Each row is a point on a tangle of strands that fork and nearly touch. The rows are in no order.
(in the rows, 128 means zero)
Two points are linked if the straight distance between their rows is under 106.
(113): [137 159 116 122 174 139 153 102 169 105 138 131  98  71 102  62  69  78
  82 100  94  90 149  63 153 136  57 145]
(597): [126  66 169 101 119 150 106 115  90 170 108 145 157 136 125  81 156 123
 108 127 126  79  80 162 105 145  48 156]
(278): [156 173 118 161 139 143 173  45  85  61 152 105  96 115 116 149  94 148
 150 106 111 124 147  61 148 141 115 165]
(664): [124 118 109  92 146 105 150 152  97 145  46 166 150  96 133 135 175 145
  90 151 100 100 123  79 122 137  50 167]
(764): [159 154 119 129 164 152 140  66  95  95 193  61 132 135  91  95 124 125
 119 101 114  91  93 120 133 167  67 153]
(140): [153 128 153 160  50 131 149 125 105 128 169 132 114 165 131 202 134 100
 167  81 142 174 138 173 107 148 190  94]
(212): [116 140 173 118 100 184  97 185 140 117 126 128 116  98  82 115 131 125
 117 192 160 107 169 146 182  88 159 158]
(915): [124 150  85 109 170 118 145 116 152 162 114 150 170 109 159 156 131 138
 170 114 157 179 100 139 118 187 123 100]
(188): [119 131  84  84 131  90  94 151 152 175  82 141 138 136 163 101 148 141
  87 177 118 117 138 105 118  73 137 144]
(268): [106 145  95 128 175 102 135 109 164 140  89 158 140  73 148 150 142 118
 174 106 145 182 107 135 137 191 132  91]
(301): [135 160  75 139 154  88 133 132 183 141 170 105 144 137 165 171 125 130
 155 122 146 183 129 153 133 154 187 111]
(865): [129 161  81 137 169  92  98 120 163 103 189  68 135 136 127  84 131 134
 127 129 125 151 113 151 134 121 151 121]
(737): [142 134  94 118 172 129 130  96 120 101 175  68 136 145 100  92 142 117
 119 115 115 113 102 134 126 132  81 148]
(276): [135 125 169 152  77 151 101 162 125 119 147 144  96 144 106 158 134 100
 152 126 149 147 144 162 146 131 212 119]
(732): [141  72 136  99 143 143 123 115 107 122 122 135 125 165 105 126 151 130
 125 119  99  94 118 126 118 116  63 169]
(163): [127 144 101 125 184 119 124 123 139 121 132 116 154  96 112  95 161 107
 151  86 147 127  65 162 136 188  77 100]
(47): [122 136 174 114 102 183 118 176 147 121 130 124 117  97  85 116 127 140
 106 192 152  75 178 143 180  69 115 164]
(512): [120 164  88 166 144  90 137  88 163 112 160  89 119 108 164 147 112 110
 170 100 151 189 114 142 141 160 183  96]
(458): [107 147  85 155 156  94 157  96 146  68 114 114  99 100 139 146 152 126
 161 120 132 174 127  97 143 106 165 122]
(423): [112  88 137 114 122 122 115 141  99 153  67 157 140 140 149 120 153 157
 115 143 113 118 104 107 106 113 105 145]
(311): [148 118 100  86 160 119  98 141 132 173 131 125 157 153 144  74 156 126
 115 126 140 128  79 156 110 148  84 143]
(619): [140 138  94 109 146 122 138 119 131 183 129 139 184 146 171 163 137 153
 157 129 145 172 102 144  92 172 134 101]
(662): [120  94 156 118 102 144 138  99  76 189 117 140 199 132 157 172 125 155
 149 124 137 141 113 146  58 176 108  72]
(53): [116 119 186 123  99 157 122 168 140 164 138  96 132 114 126  65 122 147
  87 184 180  63 125 186 160  93  83 139]
(22): [125 138 169 120  95 168 136 200 133 145 134  93 128 107  99  82 139 143
  79 201 178  70 144 136 170  84  91 145]
(269): [102  89 163 130 108 132 106 139 106 144  74 154 128 135 141 129 139 159
 119 150 119 104 126 126 128  88 124 135]
(178): [124 154 120 140 135 106 196 119 108  88 106 164 137  86 141 156 147 120
 193  67 148 200 110 119  95 202 104  97]
(723): [116 123 124 115 103 110  88 166 140 201 113 140 146 149 173 150 123 140
  88 161 128 119 141 136 121 125 189 108]
(500): [142  89 151 113 129 146 152 129 133  93 149 132  74 170  93  79  64  98
  87 100  70  98 155  60 114  89  77 163]
(514): [122 130 100  94 113 103  82 167 156 155 106 154 127 136 136 125 153 134
  88 170  97 111 164 115 128  56 169 151]
(96): [ 71 100 190 169  76 129 170 159 102 150  68 154 140 103 166 181 100 162
 125 148 147 138 156 127 122 129 148  71]
(380): [ 97 128 188 170  74 154 161 153 110 162 112 133 152 103 147 185 107 146
 138 149 176 129 156 154 134 145 156  73]
(722): [ 76  91 166 145  94 116 124 155 111 160  62 154 133 125 166 153 116 155
 102 153 128 117 133 116 121 117 157  90]
(10): [ 90 136  77 146 173  86 118  91 173  94  92 130  96  69 136 135 145 113
 157 123 122 174 130 107 156 117 166 105]
(697): [119 119 154 139  88 135 103 156 131 186 116 141 145 136 152 177 122 133
 112 157 137 127 151 152 131 140 206 104]
(886): [136 125 129 139 111 125  88 150 128  94 175 108 101 159  84 134 155 107
 113 137 101 124 154 141 127  87 192 135]
(133): [132 104 202 148  94 166 108 134 102 143 142 138 133 153 121 123 102 152
 181 111 164 110  89 194 121 135 112  95]
(457): [139 128  89  94 183 113 166 138 173 123  89 166 127  86 109 129 128 101
 102 121 105  85 162  87 159 142  31 166]
(413): [152 186 108 173 121 130 156  40  91  61 168  84  97 109 129 140 130 150
 157 114 128 135 129  97 143 117 153 165]
(143): [105 125 144 113  97 120  63 176 152 191 117 128 145 122 155 109 113 117
  66 176 133  99 158 160 144 117 180 116]
(414): [122 149  76 123 181 108  99 101 157 108 168  69 135 113 111  76 137 116
 125 128 125 137 106 147 145 130 106 129]
(262): [142 168  97 153 143  99 109 124 141  85 198  70 122 147 116 104 140 130
 119 128 119 147 124 140 125 113 180 124]
(57): [142 136 128 141 104 135 123 124 120  81 181 101  95 155  71 155 131 108
  98 134  76 104 182 105 129  70 173 146]
(128): [ 79 123 154 114  92 127  95 189 156 166  92 114 137 104 140  92 109 110
  58 191 156  76 157 162 161  93 147 109]
(719): [112 124 172 154  74 157 134 150 113 172 114 141 150 113 147 196 120 128
 133 153 160 137 159 158 139 147 191  96]
(148): [114 149  58  79 159  84 110 143 177 153  74 148 137 111 164 109 149 149
 116 175 124 139 138  98 136  90 129 145]
(638): [150 124 142 159  79 129 120 148 124 118 167 128 106 168 119 174 137  92
 144 105 135 163 138 164 120 145 217 113]
(663): [123  86 169 111 112 148 119 127  76 183  99 155 188 137 151 126 120 142
 128 115 132 122  82 143  68 194  80  81]
(825): [116  76 179 111 114 149 114 134  77 168  91 151 170 131 142  95 131 136
 115 119 133 102  68 144  91 170  66 106]
(91): [134 129 206 171  77 168 132 153  99 115 143 147 116 138 110 137 105 149
 188 114 185 117 107 184 143 125 129 101]
(546): [127 150 100 138 169 120 142 104 125  99 143 110 142 119 125 114 137 117
 168  89 155 160  68 141 122 183 119  91]
(804): [153 172 112 179  90 113 163  80  87  52 165  84  93 138 133 138 151 138
 138 101 125 153 119 107 122 107 180 143]
(819): [141 133 113 146 120 105 161 131 119 101 128 139 118 165 151 157 144 134
 167  96 137 182 112 122  98 133 166 116]
(561): [123 130 166 137  88 167  98 170 136 126 116 151 105 114 113 157 128 103
 140 165 160 153 170 140 164 126 221 135]
(680): [136  99 132  97 132 126  86 140 117 199 120 131 160 166 162  90 130 138
 112 127 134 119  88 158  99 143 110 125]
(583): [122 138  93 146 156 109 170  97 121  56 124 110 103 127 117 155 149 141
 146 123 115 146 143  83 136  98 137 142]
(393): [150 140 118 155 112 108 113 146 131  97 176 103 108 176 116 137 146 114
 126 117 121 150 119 147 115 122 201 118]
(901): [110  88 182 126 106 153  99 138 123 163 116 116 134 124 137  77 121 149
 107 158 155  73 109 185 145  99  83 137]
(14): [147 139 121 135 120 139 148 117 136  88 178 106  90 161  91 143  85 118
  95 120  62  98 185  67 124  70 145 150]
(464): [140  83 140 130 133 142 145 104  92  86 140 117 108 178  88 152 124 129
 131 107  87 101 132 105 115 115  83 152]
(225): [166 182 128 124 163 160 139  61 128  98 178  99 101 110 102  82  63 125
 125  99 101 102 142  66 149 141  87 167]
(322): [137 120 108 107 147 137 163 122 150  95 148 126  91 164 104 110  72 110
  89 115  69 110 174  51 122  85  93 157]
(432): [132  95 168 127 117 145  86 135 113 165 139 133 133 171 133 109 123 145
 142 114 138 113  91 184 111 128 126 117]
(146): [ 95 133  94 137 179  91 112 102 165 115  69 158 110  62 124 143 161 100
 155 111 123 166 120 124 151 161 139  94]
(740): [135 144 104 137 124 108 188 116 120 107 122 147 135 138 159 166 139 132
 186  84 145 208 110 121  93 164 138 110]
(828): [137  93 126  96 144 126 131 134  93 142  80 160 149 133 121 125 168 140
 109 130 103 103 108 102 113 136  54 169]
(872): [129 160  97 109 174 140 149  94 175 120 161 111 106  91 105  65  55  85
  81 119  91 111 163  74 145 111  74 151]
(831): [168 150 130 120 160 155 151  81 115  98 183  81 115 143  97  78  90 109
 101  95  97  88 125  78 127 162  58 166]
(875): [135 128  89  91 171 107 162 148 134 127  62 170 137  87 121 146 154 135
 107 139 100 100 154  74 147 134  42 180]
(56): [119 123 131 111 100 134  80 170 150 132 114 160 112 122 103 142 149 118
  98 167  98 107 179 127 143  52 191 155]
(748): [149 138  92  92 178 118 115 138 148 149 128 127 160 120 121  73 171 110
 121 111 147 118  69 167 126 169  58 137]
(37): [128  98 190 160  66 137 148 127  79 139 108 170 130 143 144 168 113 150
 183  96 146 161 130 151  91 136 141  97]
(259): [138 156  71 114 153  90 118 151 180 158 136 129 142 145 171 151 132 145
 132 145 139 172 132 135 131 131 183 120]
(116): [125 107 203 176  67 145 143 144  87 104 118 165 102 133 121 160 117 145
 188 107 159 140 127 162 128 118 144 104]
(767): [151 171 113 140 157 142 158  65 120  77 161  96 100 118 110 116  76 140
 127 114  96 107 157  51 143 122 115 159]
(463): [119  64 168 101 117 148  98 112 112 171 118 133 141 133 131  81 138 130
 107 143 135  74 102 173 125 109  63 166]
(227): [122 155  90 151 158 106 142  88 137 106 160  93 133 121 144 127 114 114
 171  92 153 180  87 147 124 179 151  86]
(82): [121 122 142 113  97 146  65 179 149 126 127 154 111 121 100 140 144 102
 111 173 117 139 176 137 148  97 218 147]
(26): [125 149  65 108 166  92 113 148 181 126 120 127 130 128 149 117 144 143
 133 148 127 155 130 122 136  96 154 132]
(378): [140 111 116 143 138 127 160  96  93  66 144 106 105 168 101 153 138 136
 136 115  96 118 133  92 119 104 116 148]
(683): [134 109 149 145  97 122 132 139 109 135 110 165 120 165 151 160 139 145
 156 110 131 158 121 133 101 123 170 113]
(698): [130 137  96 102 181 118 165 131 186 113 101 164 106  73 101  98  89  72
  88 107 100  91 169  76 162 136  40 153]
(784): [147 117 123 113 118 134 137 109 103 182 137 147 183 159 158 170 131 149
 163 113 139 163 100 153  71 174 124  95]

A fork is a point with three links, a tip a point with one. Leave the first point through the second and follow the links. Name the first fork or tip that comes.
(10) / (146) => (212)
(872) / (113) => (828)
(831) / (764) => (393)
(423) / (269) => (128)
(188) / (514) => (638)
(546) / (163) => (178)
(262) / (865) => (804)

Follow the links from the first point to the second, and from the first to the third. Name the last point that the two ways share.
(276) / (767) / (322) => (393)
(378) / (872) / (722) => (828)
(57) / (301) / (225) => (393)
(128) / (698) / (464) => (828)

A fork is a point with three links. Follow the links from the first point to the second and name the forks in between, in order.
(278) / (82) => (393) (638)
(458) / (380) => (828)
(140) / (500) => (638) (393)
(737) / (886) => (393)

Name the points in between on the shortest way along the links from the first point to the second, in order.
(322) / (259) => (14) (57) (886) (393) (638) (276) (561) (82) (56) (514) (188) (148) (26)
(278) / (14) => (767) (225) (831) (764) (737) (414) (865) (262) (393) (886) (57)
(784) / (901) => (662) (663) (825) (597) (463)
(311) / (514) => (748) (163) (546) (227) (512) (301) (259) (26) (148) (188)
(697) / (458) => (719) (380) (96) (722) (269) (423) (828) (732) (464) (378) (583)
